Each row is a point on a landscape with many valleys, with its height.
A ball rolls from a point to the lowest of its 2 nearest points, and stops where none of them is lower. Distance is the straight distance between rows; heights are no part of it.
beka height 1.67: [ 94  91 136 129  87 108 116  89  82 108 139  95 103  98  86 130 125 145
  89  87  97 107  92 132 110  99  75 115 140 107  83  79 118 105 104 121
 116 132  77  64  84  97 105 103 104 140 125 105  99 132 108 107 141 118
  79 138  83 112 123 117 127]
sazuv height 2.70: [ 85 100  95  68  89  73 111 100 101  74  95  93 116 143  96 110 129 113
  66  98  79 113  64  47  79  91  87  65  84  58  64  84  94 106  53 112
 108  90  96  47  65 107 133  80  83 118  86  99 101  96 116 118 100  84
 119 100 131 153 100  97 129]
sifu height 3.54: [ 77  83 107  90 116  78  91  95  98  87 109 115 124 117  75  97 119 129
  62 105  90 133  91 110  76 123  91  91 102 121  60  91 109 105  90 124
 121 115  65  57  97 106  99 103  81 110  88 103 106 123 106 115 127 105
 105 124 104 100 109  68  97]
tor height 2.96: [ 96  82  71 125 107 123  69  50  80  89  86  80  60  84 122  89  76  49
 130 102 100  49  73 134 125  79  78 119  82 109 151 106 102 120 127  89
  72 101 106 151  91  80 101  87 126 107  89 141  94  50 118  53 106  89
  93  80  93  43  93 125  75]
Bon height 1.24: [ 92 112  84  70 107  98  65 107 117  83  70 115 100  95  95  65  90  79
  97 103 120 100 117  93  84 130 126  79  81 119 103 126 105 105 106  98
  97  85 104 110 109  96  77  74  97  65  79 104  94  92  78  87  87  89
 107  84  95  66  80  76  75]
tuvi height 3.31: [ 91 113  93  37  78  80 104 120 105  93  93 112 100 132  89 103 118 123
  76  96 100 112 103  66  59 128 131  75  88  68  54 102 100 105  48  99
  91  83 110  67  83  99 127  73  89  91  73  81 106  96  99 108  82  83
 121  97 120 145  81  84 125]
pados height 4.07: [108  96  89 124 107 113  91  79  85  99  80  71  69 102 124  90  75  58
 125  93  88  54  76 111 124  70  61 123  83 107 154 110  86 127 134  83
  93 103 103 147  89  77  78 104 128  99 111 117  92  77  95  75  95 100
  82  75 101  45 107 137  67]
nep height 2.74: [111 104 127 125  89 118 100 119  98 101 136 113 118  90  91 119 112 146
  90  96 109 116 124 112  99 112  94 132 132 105 103  78 117  69 115 111
 118 118  98  68 110 107 110 131  99 112 126  73 110 129 104 116 114 124
  68 127  82 133 109 113 117]
balo height 4.88: [100  98 101 133 115 101 110  88  88  97  89  87  89 107 124 109  93  83
 116  97  86  84  88 108 129  69  59 116 101  97 133  87  91 106 136  94
 110 114  77 121  97  96  72 112 115 107 115 110  96 105 102 103 106 101
  84  98 109  76 121 124  77]
Fek height 3.53: [ 93  96 121 114 139 121  82  96  94  93  86  94 102  71 120  67  94 108
  89 100 110 102 122 116  98 115 103 104  99 130 110  89  97  73 123 104
  97 108  96 115 124 107  76 101  95  91  87 117 114 101 107  74 114 106
  90 118  65  66  91  94  73]
nem height 2.62: [109  76  67  80  64  74 118  71  97  94 100 104  84 133  63 115  97  46
 117  96  55  69  63  87  86 101  79  90  82 107  81 134 109 146  86 106
  82  87 119 113  61  79 122  80  82 117  96 122  67  79  90  99  98  97
 113  56 130  81 127  89 130]
bev height 2.48: [ 97 112 116  90 119 118  85 130 108 111  95 117 125  59  95  94 102 132
  85 105 136 141 147  98  81 132 151 103 108 114  93  88  95  63  93 106
 100  91 109  88 140 113  92 120 100  72  98  70 131 108 100  97  84 101
  91 109  77 123  83  85  92]
tukov height 2.36: [100  83  85 126 119 119  83  64  83 100  91  78  70  84 130  89  90  65
 132 105 104  65  89 134 125  80  92 107  85 106 141  99 102 107 113  89
  80  99 105 144  92  95  99  85 122 105  87 135  99  71 120  69 109  99
 100 104  87  56  89 114  88]
mesen height 6.34: [112  86  58 108  74  97  94  68  97  87  99  81  69 125  83 114  70  34
 142 100  72  58  62  93 119  47  70 119  63 105 133 126  98 145 111  88
  76  89 107 138  78  75 117 103 105 113 114 126  70  71  96  97  94  84
  91  54 135  70 122 112  91]
vosu height 1.55: [ 95  87  93 114 125 115  78  68  95 110  97  80  78  52 129  86  98  85
 117 109 143  90 110 133 114  94 147  86 100  94 114 114 106  88  81  83
  77  88 111 129 116 114 112  84 109 101  70 111 108  76 119  72  98 100
 131 114  80  93  62  88 121]
nali height 2.97: [ 86 105  96  95 127  99  73 127 100  94 103 117 139 109  84  89 101 138
  56 111 103 151 120  91  85 123 106  99  97 102  79  79  86  79  92 118
 126 105  72  65 125 104 101 126  78  90 103  80 127 130 105 125 106  96
 103 120 107 127 102  72  71]
liso height 2.20: [ 99 104  95  98 121  97  96  97 102 112  89  95  92  89 120  94  98  98
 122 102 122 100 112 103 105  96 120  82  93  91 111 103  99  89  86  86
  94  97 110 112 111 112 105  95 102  91  97  99 103  93 105 104  91  97
 112 114  97 108  84  96 106]
keri height 2.06: [ 88 110  75  62 107  78  82  98 115  79  76 119 107 121  93  85 104  94
  84 113 107 113 101  71  79 121 131  71  71  81  84 118  98  99  76 105
  96  79  89  83  98 103 110  71  88  85  67 104  98  88 101 111  94  73
 120 101 120 114  76  70 102]
nuki height 1.71: [ 95  68  74  53  71  60 110  79 105  81  95 130 103 131  57 115 113  69
  85 100  62  94  69  90  59 136  86  84  88 110  60 134 112 127  85 131
  96  79  96  85  60  86 105  64  78 115  73 126  75  86  80  99 107  94
 126  60 124  82 116  71 131]
Mag height 5.55: [102  98 126 154 110 117 123  86  84 104 125  79  76  96 127 121 101 116
 112 101  89  85  96 131 133  77  59 129 131 107 126  73  96 100 129 109
 101 125  77 115 103  98  79 104 130 133 110 126 105 109 113  89 133  99
  83 121  82  72 111 132  91]
kizi height 3.19: [ 85  92 116 113 155 120  74 100  92  76  83 103 115  70 117  67 100 105
  77 118 119 119 125 117 100 108 110  98  94 137 112  77  88  62 113 108
  99 104  80 111 143 113  74 111  89  96  76 116 118 104 121  75 121  98
 108 124  73  71  94  73  68]
dobap height 3.67: [ 98  89 115  72  76  92 109  83  94 112 103 106  82  90  94  98 112 101
 116  92  98  84  94 119  82 129 110  94 108 113  72 120 125 131  72  96
  94 110 119 104  82 102 115  74 100 105  88 106  95  92  92  88 115 106
 105 113  97  88  89 100 129]
zifa height 6.07: [130 119 119 106  57 114 115 133 103 125 108 100  94  88 107 108  85 113
 125  84 103  80 122  99 122  96  84 140 124  94 120  90 103  93 138  84
 111 115 124 114 103 100  92 117 115  82 141  71  95 110  78  99  71 120
  68  86  88 109 109 141  96]
sanug height 3.32: [101 100 139 110  95 124  92 113  94 107 126 112 117  53 101  96 107 140
  81 107 125 128 141 114  81 128 129 127 126 120  93  79 115  59 101 115
  97 105 108  81 136 111 108 128 104  94 111  83 132 116 112  87 112 125
  70 126  57 113  86  93 110]
mepeb height 2.84: [ 81  92 105 114 163 103  66  93  93  69  80 116 123  94 107  72 101 109
  75 119 113 128 116 107  99 104 106  88  86 119 106  80  86  71 107 108
 107 103  64  94 138 115  81 114  80 101  76 108 113 104 123  95 130  85
 113 127  97  80  97  57  67]
redut height 1.74: [ 93 100 117  97 112 109  92  97 104 108  91 103 101  69 112  87  99 116
 105 102 126 111 123 108  95 118 136  89 104 112  91 105 110  85  84  90
  91  96 107 106 117 116 100  94 101  88  87  94 113  99 102  95 100 106
 110 117  80 104  77  88 110]
mabif height 3.30: [ 93 116  73  85 127  88  95 124 115  85  84 103 128 136  99  96  94  98
  73 107  90 126  91  52 101  85  93  83  74  71  96  86  76  82 101  96
 120  94  80  74 102 109 108 109  81  90 100  89 104 107 110 129  82  83
 105  99 124 136  99  92  81]
gub height 4.79: [ 95 114 109 148 137 108 113 110  97  97 140  92 126  97 113 129 120 150
  91 113 142 154  99  92 129  62 111  98 125  60 108  64  83  66  87 104
  98  99  79  69 128 109 122 143 101 141 114  81 115 109 127 124 116  89
 116 128 104 155  99 101 120]
bif height 2.16: [101  95  76  99 120 117  66  84 108 111  88  80  81  59 121  82  95  72
 123 114 142  88 109 115 117  86 156  75  85  84 126 122 100  89  79  72
  69  80 121 136 120 111 108  88 107  86  72 104  97  76 113  80  80  90
 129  95  85  94  65  85 115]
nef height 3.26: [ 77  95  88  87 128  78  85 109 108  88  98 119 137 127  75  91 112 127
  57 111  87 138 102  88  76 128  96  84  93 106  66  88  91  90  90 120
 126  98  65  60 108 107 101 109  75  99  89  93 112 123 107 122 112  89
 108 120 115 119 101  68  79]
bur height 3.03: [117 109 122 124  87 115 110 120  99 113 128 103 110  87 105 114 105 128
 104  94 105 104 120 108 120  99  82 129 129  94 115  83 106  84 130 105
 116 115  93  85 109 105  96 126 106 110 136  75 104 129  97 110 101 119
  72 118  90 118 114 126 108]
Lured height 2.49: [ 92  86 126 102  77  78 129  88  95 106 120  96 105 114  90 127 134 127
 102  81  86 103  71 113 104 106  86  90 123  87  83  98 109 126  76 119
 114 121  94  66  65  96 115  88  95 144 112 106  93 116 100 116 131 108
 105 120 110 129 129 112 147]
diged height 2.63: [103 113  94  92  95  95 115 112 110 112  95  97 102 104 112 107  98 101
 121 101 115 104 105  86 109  86 119  89  94  75 102 102  95  99  93  82
 103  93 111 100 100 111 116  98  93  91 109  87 101  99 100 116  83  96
 113 105 109 130  93 106 110]
fum height 1.25: [ 96 112 112  86 115 115  85 108 105 108  84  96  93  62 112  72  97 103
 104  99 125  98 129 110  89 119 135  92 106 124 100 112 104  83  98  87
  89  94 123 121 121 112  81  87 105  70  84  96 112  91  94  75  87 104
 102 100  72  86  71  93  91]
guvis height 4.91: [113 111  71  95  71  99  83 106 107 101  74  85  84 110  90  93  68  48
 129  95  94  58  82  87 107  63  87 101  64 100 133 135  95 137 111  76
  87  86 127 139  82  64  92 102 101  84 115 101  67  74  78  90  72  93
  86  41 117  66 112 108  75]
tov height 4.10: [ 93  99 121  78 105 100  89 115 110  96  97 120 110  90  88  74  95 120
  72  92  97 112 120 107  71 143 106 113 107 142  72 106 111  89 108 117
 112 108  88  94 110 110  84  95  94  79  95 105 118 114  85  88  99 121
  86 113  80  86  88  85  82]
muvil height 3.85: [101 110  64  64  86  69 108 123 117  97  84 115 117 147  77 105  91  83
  65 104  61 108  85  55  79 109  75  93  82  86  73 108  84  99 103 106
 115  85  91  86  78 103  99  95  81  77  93  94  91 106  81 127  67  91
 106  69 125 119 117  87  81]
nubu height 2.87: [ 97  71 127  82  72  79 126  79  91 105 112  99 101 109  81 119 130 113
  99  84  78  90  73 117  90 121  88  90 122 104  69 116 122 131  74 119
 111 121  97  79  60  92 117  79  94 130  99 111  93 107  92 105 128 115
 112 118 111 100 126 109 146]
Zute height 6.16: [104  89 113 129  91 113 124  77  86 121 114  73  66  94 120 120 101  97
 131  91  92  77  88 127 123  88  83 117 124 100 114  97 105 116 102  99
  91 119 104 124  88  97 100  89 122 120 106 119 108  85 103  86 121 107
  94 116  87  84  99 137 108]
Tase height 3.55: [ 91  97  77  73 107  67  98 113 112  90  97 117 126 139  78  99 105 102
  59 109  71 124  95  72  76 120  81  90  85  93  64  99  91  91  94 116
 128  96  74  64  91 104  98 102  80  88  90  95 102 118  95 128  86  94
 104  95 124 115 106  78  82]
gafa height 4.28: [ 88 105 110 100 124  94 101  99  99  98 108 104 116  90 107 107 112 135
 100 110 126 135 115  95  95 104 132  88 104  93  86  83  99  82  73  93
  98  98  95  76 117 120 113 109  94 106  97  87 116 104 116 118 106 100
 114 125  99 140  91  87 116]
dedu height 2.04: [ 95  99 124 136  92 102 108 106  94 101 143 100 119 112  79 125 131 154
  77  94 110 122  96 122 115  93  74 111 133  88  94  80 111 104 101 118
 123 120  80  47  89  99 111 120 105 151 127  90  99 138 107 129 138 107
  95 132 102 136 126 112 129]
leduf height 4.43: [103  97 133 171 134 134 110  89  75 101 143  95 106  63 133 121 110 127
  92 112 127 131 124 130 117  68 111 124 141 103 125  60  91  45 105 120
  88 110  88 101 145 107  83 149 115 136 108 105 125 102 132  90 131 107
 105 133  61 106  99  98 121]
fisut height 5.66: [105 104  64  75  75  83  97 100 110  86  80 106  93 124  77  92  80  51
 110 100  84  72  81  71  91  87  89  90  67  95 109 131 101 124 102  95
  87  71 120 117  81  84 108  85  92  81  98 109  70  76  84 108  76  84
 102  47 131  81 107  94  94]
zake height 2.35: [100 108 108 123  99 100 109 115  97  98 135 101 128 109  81 116 118 152
  77  99 106 131 107 100 104 102  87 108 123  82  89  77 104  92 105 114
 126 114  82  43 103 103 116 119  91 129 124  75 103 133 105 136 115 103
  92 126 108 150 113 103 108]
Samus height 4.50: [113 106  82 110  90 105  87  91  97 107  77  78  75 105 106  94  72  50
 132  96  96  58  79 105 117  68  74 111  77 103 143 125  93 131 124  76
  89  93 117 143  83  77  92  99 116  88 112 113  81  75  87  82  79  97
  84  57 108  53 105 121  71]
Netak height 1.90: [102 118  91  64  61  86 103 132 119 113  89 112  89 113  80  92  88  95
 106  93  97  81 103  86  81 114 114  97  97 104  80 125 105 121  90  84
  95  91 134 117  94  85  87  92  98  66  97  85  81  92  62  99  69  95
 103  71 106  96  88  85 100]
feko height 3.64: [ 86  99 101  44  80  73 106 100 103  93 104 117 104 112  87 100 126 120
  91  95 104 113 101  90  57 134 130  82  94  86  57 111 115 122  50 105
  91  96 100  75  84 102 123  72  93  96  73  90 104  95  89 105 102  95
 120 110 116 123  83  85 132]
fetip height 1.18: [ 95  87  80  51  84  67  98  88 111  82  89 127 107 127  70  91 108  83
  82  96  77 105  91  92  59 141 100  83  88 111  67 127 112 115  86 118
  95  93  91  84  84  96  97  69  85  92  74 116  84  87  81 105  97  90
 121  81 117  87  99  67 108]
Pobuz height 5.84: [108  97 132 144  88 128 126  82  86 117 131  77  75  79 123 126 105 121
 122  93 101  94 109 132 129  89  85 127 138  99 117  76 109  91 111 110
  97 121  98 110 102 106  98 101 126 129 118 114 114 103 118  84 126 111
  89 125  68  86  93 133 113]
sul height 3.84: [ 88  91 123  91 103  95  96 101  98  93 112 120 113  95  83  88 104 133
  70  99  96 125 120 111  77 136 100 101 108 132  61  95 113  91  95 123
 118 116  78  76 107 107  92 101  89 100  98  98 123 125 101 101 120 117
  84 128  82  95  97  79  91]
lus height 3.14: [108  74  80  93  73  95 113  67  91  97  99  99  73 116  78 103  92  60
 126  89  59  61  66 106  92 101  78  99  96 117  90 124 119 147 101 102
  88 105 108 122  67  82 110  80  96 116 104 124  71  76  88  85 112 102
 108  77 116  66 118 101 110]
belo height 1.87: [100 113 123  93 122 142  83 111 103 114  95  87  98  30 117  66  91 107
  95 102 139 108 132 120  83 119 151  98 114 126 107 105  98  56 100  92
  75  88 137 123 133 120  78  91 109  67  76  96 116  86 103  58  85 105
 102  94  45  80  54  90  95]
Zabug height 5.26: [ 98  94 111 152 121 119 111  82  81 104 110  75  71  92 140 111  99  95
 117  99  93  79  92 131 140  73  64 132 109 102 142  74  88  98 129  99
  99 117  84 134 106  96  74 109 137 122 104 130 105  91 124  75 122  98
  94 115  83  58 101 131  82]
Nub height 2.98: [ 86 108  85 111 130  93 102 118 103  86 109 105 130 132  90 101 106 122
  66 106  95 137  89  69 101  84  77  81  94  75  90  73  81  83 102 103
 124 101  71  58 109 109 114 123  83 110 108  88 102 116 120 139 107  85
 103 115 123 140 110  94  77]
vige height 2.09: [101  83 139 102  53  95 124  92  95 115 135 100 105 102  79 129 134 135
  93  83  86  98  90 124 100 118  80 108 137 104  82  99 122 123  91 123
 120 128  95  58  64  90 112  95 104 133 126  96  93 132  93 108 133 123
  86 123  95 124 127 118 145]
sive height 3.48: [104  78  69 119  98 114  80  53  79  84  92  91  67  93 100  90  72  45
 121  93  81  48  72 121 118  85  69 122  81 116 133 124 109 134 132  91
  77  98 103 137  77  70 102  91 118 107 100 137  78  56 100  62 114  95
  90  66 107  38 108 115  76]
Zapor height 1.95: [ 99 102  90  93  89  71 127 108 112  98 103 106 114 141  87 114 109  97
  85 102  69 106  75  74 103  92  74  87  95  77  83  91  94 108  99 101
 123  98  88  74  81 103 108 100  90 109 107  94  90 116 101 129  92  96
 104  95 125 130 122 101 104]
Vipuv height 0.70: [ 94 117 101  71 108 112  68 120 114  99  75 110  98  75  97  63  92  98
  97  97 136 106 127 104  78 138 137  88  96 121  95 122 106  87  99  95
  93  87 120 114 117 108  68  81 103  61  75  99 103  91  73  77  78  94
 105  89  79  74  63  81  80]
Kevok height 1.60: [100  93  89 125 124 116  83  86  94 108  89  73  82  72 135  98  90  72
 132 106 128  80  92 122 132  73 116  86  88  94 141 101  92  97 103  85
  82  91 109 142 111 108  98  92 116 103  88 112 101  86 113  84  89  96
 114 100  85  74  81 112 100]
fetot height 3.25: [ 93  84 115  69  84  77 111  81  98  97  99 111  99 111  88 104 117 108
  97  92  83  98  86 106  86 127  97  83 109 110  63 111 118 125  76 105
 105 109  97  84  77 104 112  77  92 115  93 100  92 103  88 106 121 111
 110 111 111 100 110  92 129]
kepu height 6.01: [115  93  60  92  68  89 109  83 103  90  90  96  80 131  72 109  73  36
 129 102  61  64  67  74 101  59  76 101  62  99 112 130 100 141 101  98
  80  77 115 127  71  75 115  92  88 101 116 117  66  78  90 104  86  87
  97  47 136  82 128 101 103]
voku height 5.50: [119 108  90 110  85  89 122 118 106 113  94  96  99 122 107 107  86  80
 111  99  74  83  86  77 119  69  59 116  96  86 119 107  81 114 132  86
 121 102  95 113  81  92  84 116 105  87 126  84  82 122  75 124  72 107
  77  71 124 103 131 129  74]
Kodes height 3.90: [ 97  91 152 143 120 137 104  82  76 105 136  97 106  44 117 104 105 134
  79 111 123 126 127 132  85 103 133 122 130 118 106  68 108  42  98 122
  84 108 107  96 140 113  99 136 105 117  99 110 134 106 136  77 134 118
  89 142  49 100  86  90 118]
nasap height 2.67: [ 90 103  94 119 126  99  88 119  99  94 116 112 137 112  83 102 110 144
  71 110 112 144 108  92 102 106  91 101 107  88  87  70  87  80  99 110
 123 108  76  60 121 103 104 138  79 114 113  79 116 125 116 137 116  98
  98 126 107 140 117  89  85]
Depo height 2.14: [101 115 100  98 135 114  79 134 104 105  93 110 134  79 102  96  97 135
  82 112 126 149 139  87  97 111 139  89  96  92 103  82  77  59  96  96
 102  89  99  87 136 113 100 131  91  78 102  66 126 110  99 108  78  99
 103 113  94 140  96  92  86]
lim height 5.00: [111 112 112 167 121 109 116 104  95 101 143  88 120  96 117 139 114 140
 106 115 136 138 105 103 145  51 105 118 130  66 128  74  81  70 102 102
 102 100  84  82 127 113 107 136 117 135 125  78 109 112 122 121 113  95
 110 121  95 142  98 114 128]
Bovu height 4.54: [ 92 110 104 120 134 104 106 108  98  96 112  91 125 102 113 104 106 131
  93 115 126 142 106  82 116  77 121  89 101  71 103  73  77  68  82  96
 100  93  83  77 122 115 116 128  96 116 103  81 118 103 119 121 106  91
 118 128 107 149  89  95 114]
Dilet height 1.35: [105 118  91  83  85  96 101 128 119 110  79 107  99 104  98  89  81  84
 106  89  96  81 105  84  96 103  94  93  91 100 105 115  93 113 111  80
 103  97 119 119  97  92  80  97  99  65 108  85  86  98  73 101  66 101
  92  68 100  85 102 105  79]
gotod height 1.36: [100 119  95  82 111  97  83 135 112 104  80 112 119  98 102  87  97 105
  86  98 103 124 125  84  93 117 113  90  90 106  97 103  87  87 113  96
 111  96  97  98 115 109  80 103  91  65  99  77 113 113  87 113  73 105
  91  96  99 106  96  98  71]
nusav height 5.79: [125 113 104 104  69  98 123 128 108 124 105 101 100 110 105 111  89 106
 109  83  88  83 100  87 117  87  73 125 118  85 111  97  98 104 135  88
 123 113 109 109  93  92  87 114 103  86 136  67  82 125  72 112  65 120
  75  76 111 114 125 140  87]
givis height 3.63: [ 99  92 154 115 118 135 102  90  85 107 121 100 108  40 112  94 107 130
  81 111 133 129 133 121  71 121 150 112 119 126  92  86 113  50  86 116
  83 102 112  88 138 119 103 128 108 105  89  98 138 101 126  76 119 120
  90 132  50 106  70  85 119]
Kal height 1.77: [ 95 126  87  79 131 100  81 147 113  95  83 116 129 104  91  89  98 124
  73 109 108 140 128  71  90 121 136  86  88  91  94  90  80  78 100 103
 111  90  91  81 123 114  94 113  87  68  92  67 121 122  98 117  74  92
 103 107 100 133  86  84  72]
sarat height 4.17: [100  95 132 150 135 138 101  95  74  97 123  97 109  59 124 100 103 129
  90 107 117 120 126 128 107  89 110 121 126 117 116  68  97  53 112 113
  94 113 100 103 136 109  83 139 107 119 101 106 127 111 129  89 123 110
  91 136  56  98  98  93 102]
Supug height 2.17: [108  78  77  58  53  65 117  87 105  99  97 115  92 135  58 114 108  62
 101  95  55  77  67  80  71 119  90  85  91 102  61 131 106 139  78 115
  91  84 113  98  59  77 117  71  79 112  90 116  71  83  80 107  94 100
 125  59 129  89 122  77 135]
suko height 0.83: [108  91  96 124 122 129  87  77  80 118 100  69  72  51 136  91  90  79
 123 103 125  81 107 135 117  87 128  98 106  99 125 101 104  87  96  85
  72  93 126 143 117 110 100  90 117 102  80 112 110  77 120  66  94 104
 115 112  66  78  66 109 110]
kodor height 4.15: [100  81 127  75  53 100 123  82  92 115 110  97  73  91  77 105 109  98
 119  77  79  64  87 131  81 131  99 101 122 128  60 118 128 142  76 105
  92 114 128 113  71  88 117  71 100 113  94 116  85  87  87  68 121 118
  97 106  91  80  96 113 136]
kun height 5.32: [107 118  56  81  62  95  75 106 117  90  77 107  90 119  72  89  69  45
 118 101  92  65  85  78  89  79  94  88  64 106 116 146  96 129 106  85
  79  75 133 129  88  62  90  97  92  70 100 105  65  72  70  93  73  89
  99  25 115  71  98  85  84]
Duva height 2.08: [ 88 107  77  74 131  87  68 109 114  74  75 119 112 114  98  79 102  93
  81 115 110 119 115  82  83 122 124  79  74 107  96 107  94  82  96 107
 100  82  80  86 114 108  91  88  90  78  76 101 108 100 100 111  95  84
 112 104 110  97  86  73  76]
Vopap height 3.99: [ 87 104 114  67 105  85 105  97 107  97 105 112 110  92 103  92 119 131
  98  97 123 127 112  93  76 126 141  84  96  93  74 100 109 100  59 101
  90  92 100  75  97 109 119  91  92  99  83  82 114 101 106 105 105  96
 116 122 104 133  82  88 125]
Vinut height 2.40: [108 101 136 107 111 136  93  91  92 127 110  82  92  26 128  79  97 105
  88 109 130 104 129 129  80 114 161 107 121 120 103 104 115  56  92  97
  74  89 138 121 141 124  95 101 111  87  78  97 126  85 116  53  96 112
 110 105  48  85  49  90 112]
sugo height 6.70: [115  95  76 114  72  93 111  83 103 101  96  76  73 129  97 124  85  49
 150  97  76  65  65  93 124  38  75  99  84  86 131 119  93 146  98  87
  85  87  99 133  78  85 126  95 114 116 112 121  80  80 101 108 100  87
  94  79 135  86 125 124 104]
Devif height 4.89: [102  89  93 149 125 110  99  77  81  94  94  75  69  99 145 117  91  72
 127 102 102  71  79 120 144  48  62 118  88 100 159  83  76 113 119  89
  98 100  81 142 103  94  88 108 138 115 103 132  98  85 121  87 115  91
  95  99 100  59 101 127  90]
Baf height 5.17: [111 109  98 126 110 102 110 110  99 105  95  88 104 114 121 109  92  94
 103  98  92 100  84  91 136  68  58 118  98  86 135  90  75  99 138  88
 121 110  75 115  96  98  80 122 112 100 121  91  89 123  95 119  97 103
  83  91 113  94 122 128  82]
sabu height 3.40: [110 108 108 117 107 108 110 112 104 111 102 102 105  98 119 103  93 110
 115  97 102 106 113  98 121 101  94 113 110  97 115  93  97  89 124  92
 115 115 100 106 112 108  89 109 101  92 119  84 106 116  98 110  92 113
  85 106  90 109 106 117  88]
Todi height 2.91: [ 93 118  87  48  62  79 120 132 113 105  91 111 102 137  93 109 105 106
  95  98  88  96  98  53  77 101 120  77  85  59  63  98  97 111  59  88
  92  83 128  84  85  99 130  83  94  89  89  84  98  90  96 111  70  82
 114  79 126 148  93  97 125]
zor height 2.79: [103 106  72  93  94 112  69  87 108 107  84  85  75  71 108  75  89  59
 135 111 137  70 102 116 114  82 137  76  85  94 125 129 102 111  78  71
  68  84 133 137 103  92 110  78 109  82  80 107  85  68  99  77  78  92
 120  87  87  87  71  94  98]
Defo height 6.49: [117 101 118 116  66 116 128  99  94 124 113  87  77  97 110 116  89 102
 129  86  88  67 106 117 120  91  81 128 124 100 107  99 114 117 116  87
 102 114 118 118  91  94  96  98 120 102 123 102  90 103  88  87  97 117
  82 103  92  86 107 136 100]
gapo height 2.45: [ 85 104  93  99 144  89  81 102 104  80  78 114 120 104 100  84 106 103
  89 114 112 122 105  95 101 105 113  77  81 103 102  91  87  85 100  97
 103  94  71  87 118 112  94 105  86  97  87 103 109 103 115 109 111  88
 116 122 111 102  99  73  81]
duzo height 1.14: [103  98 122 114  89  96 126  93  99 110 115 101  98 107  93 113 109 113
 100  93  79  94  96 111 109 111  73 114 117 111  86  91 115 109 116 110
 119 121  86  87  86 100  95 103  97 113 115 101  94 125  91 114 117 116
  86 117  99 103 122 113 100]
rebad height 2.90: [107 111  94  79  67  85 123 127 114 120  98 107  97 116  97 108  95 104
 114  93  93  91 105  80 104  91 106  95 106  79  89 100 100 113  95  76
  98 100 120 108  88  97 108  94  99  85 116  80  94 107  86 113  71  94
  99  88 118 132 108 111 110]
bilir height 3.76: [ 98 101 110 115 130 111  94  96  96  95  91  95 102  87 125  82  95 106
  97  97 104  99 107 106 112 101  88 103  98 119 113  85  95  84 125  97
 107 113  89 111 116 107  78 107 103  94 103 103 110 110 102  95 103 109
  90 118  88  82 104 101  73]
vug height 3.02: [112 107 130 108  75 119 100 125 100 105 127 125 120  75  96 111 108 141
  88  93 121 120 137 108  88 125 120 133 123 110  93  82 121  68 103 105
 109 107 113  68 118 108 115 132 106  91 118  67 122 126  99  99 100 128
  66 118  80 129  96 105 116]
zepor height 1.70: [ 92 100  87  81 135  97  68  97 110  70  68 122 109  97  97  69  98  86
  84 109 109 108 113  95  89 128 111  87  81 121 101 113 100  89 118 107
 101  90  78 102 118 106  75  85  90  77  76 110 105 103  94  91  99  87
 102  96  99  71  92  75  69]
dife height 0.82: [112 127  90  88 111  99  87 131 114 102  65  97 112 101 113  88  83  91
  95  97 102 103 115  81 109  97 101  88  83  97 123 104  80  97 123  86
 114  98 110 120 110 101  74 102  99  64 106  75  95 103  83 110  60 104
  88  73 103  92 107 111  60]
gab height 4.51: [ 99  85  88 132 114 106  98  70  93  90  87  82  75 109 123 108  83  62
 122  99  89  65  74 116 129  67  59 118  84 100 146  93  92 118 125  93
  99 106  81 137  95  87  84 102 120 114 109 121  88  86 107  90 118  92
  92  94 113  52 115 120  82]
soza height 2.37: [ 96 109  93  76  89  74 122 104 106  94  99  93 104 135  96 113 122 109
  96  95  86 112  82  67  95  86  92  73  91  65  73  88  92 110  71  99
 107  99  98  64  75 106 131  87  92 116  95  96  98  98 112 127 101  91
 115 103 125 146 103 104 126]
bida height 6.40: [127 114 122 108  53 121 118 119  95 134 108  80  73  88 112 101  84  98
 134  80  94  61 109 114 114  88  87 138 128 102 114 102 113 113 125  79
  94 113 137 130  95  87  86 107 117  86 132  90  94  96  82  74  77 116
  82  79  82  91 104 141  93]
Kube height 3.57: [111  82  77 110  83 105 102  61  93  90  94  97  67 107  84 102  82  46
 126  90  67  58  67 111 106  91  70 117  87 124 107 126 113 143 114  95
  91  96 108 129  76  75 100  88 105 104 104 131  77  66  86  76 107  98
  93  65 113  53 116 107  88]
Fel height 1.63: [ 92 101  63  51  89  80  85  86 113  72  83 128 109 129  75  92 103  75
  76 110  89 105  89  69  71 125 114  78  72  88  77 129 109 109  78 114
  91  76  93  88  83  94 110  64  80  91  65 123  92  83  98 107  98  68
 127  77 124  98  91  63 107]
mobap height 1.59: [106  90  99 106  87  73 127 100 106 107 111 102 106 126  83 122 111 100
  88  95  67 101  77  96 107  97  61 104 110  93  80  94  98 117 111 112
 125 113  80  80  77 106 100 102  95 118 118  99  80 130  92 128 111 106
 101 101 125 116 131 104 108]
som height 4.60: [102  68 126  94  66  94 127  74  88 115 115  86  76 105  85 116 115  92
 121  85  74  70  75 128  99 113  82 106 126 116  80 109 122 139  89 114
 103 125 106 105  64  92 113  76 101 127 106 118  92  93  90  84 127 118
  98 111 101  83 120 117 129]
bilu height 2.44: [ 98 118  79  62  74  82 112 125 116 106  85 110  98 131  87  95  96  83
 110  99  90  88  98  70  90 100 110  81  83  80  74 111  99 112  84  86
  95  83 121 104  93  94 108  79  90  79  96  90  84  96  87 116  69  87
 109  78 120 114  98  91 106]
vife height 3.58: [ 97 120  74  75 102  77 103 132 119  92  77 109 119 144  91 101  92  89
  74 108  79 109  95  50  90  89  94  83  75  71  88  98  81  91  99  97
 116  80  97  81  90 107 104  94  85  79  98  91  95 104  97 129  66  86
  99  74 125 136 101  94  80]

For each start below, name the point where the ball stops.
kodor => beka
mesen => pados
Fek => Vipuv
sugo => pados

Call two points neighbours if one is among the 2 nearest of the other. Go from one point of each pair to the other, from neighbour to neighbour, staying as low as possible. Name the highest point that can't be avoided.
fetip / dife => rebad
suko / Vipuv => Kube
fetip / Vipuv => Duva
nep / fetip => sanug
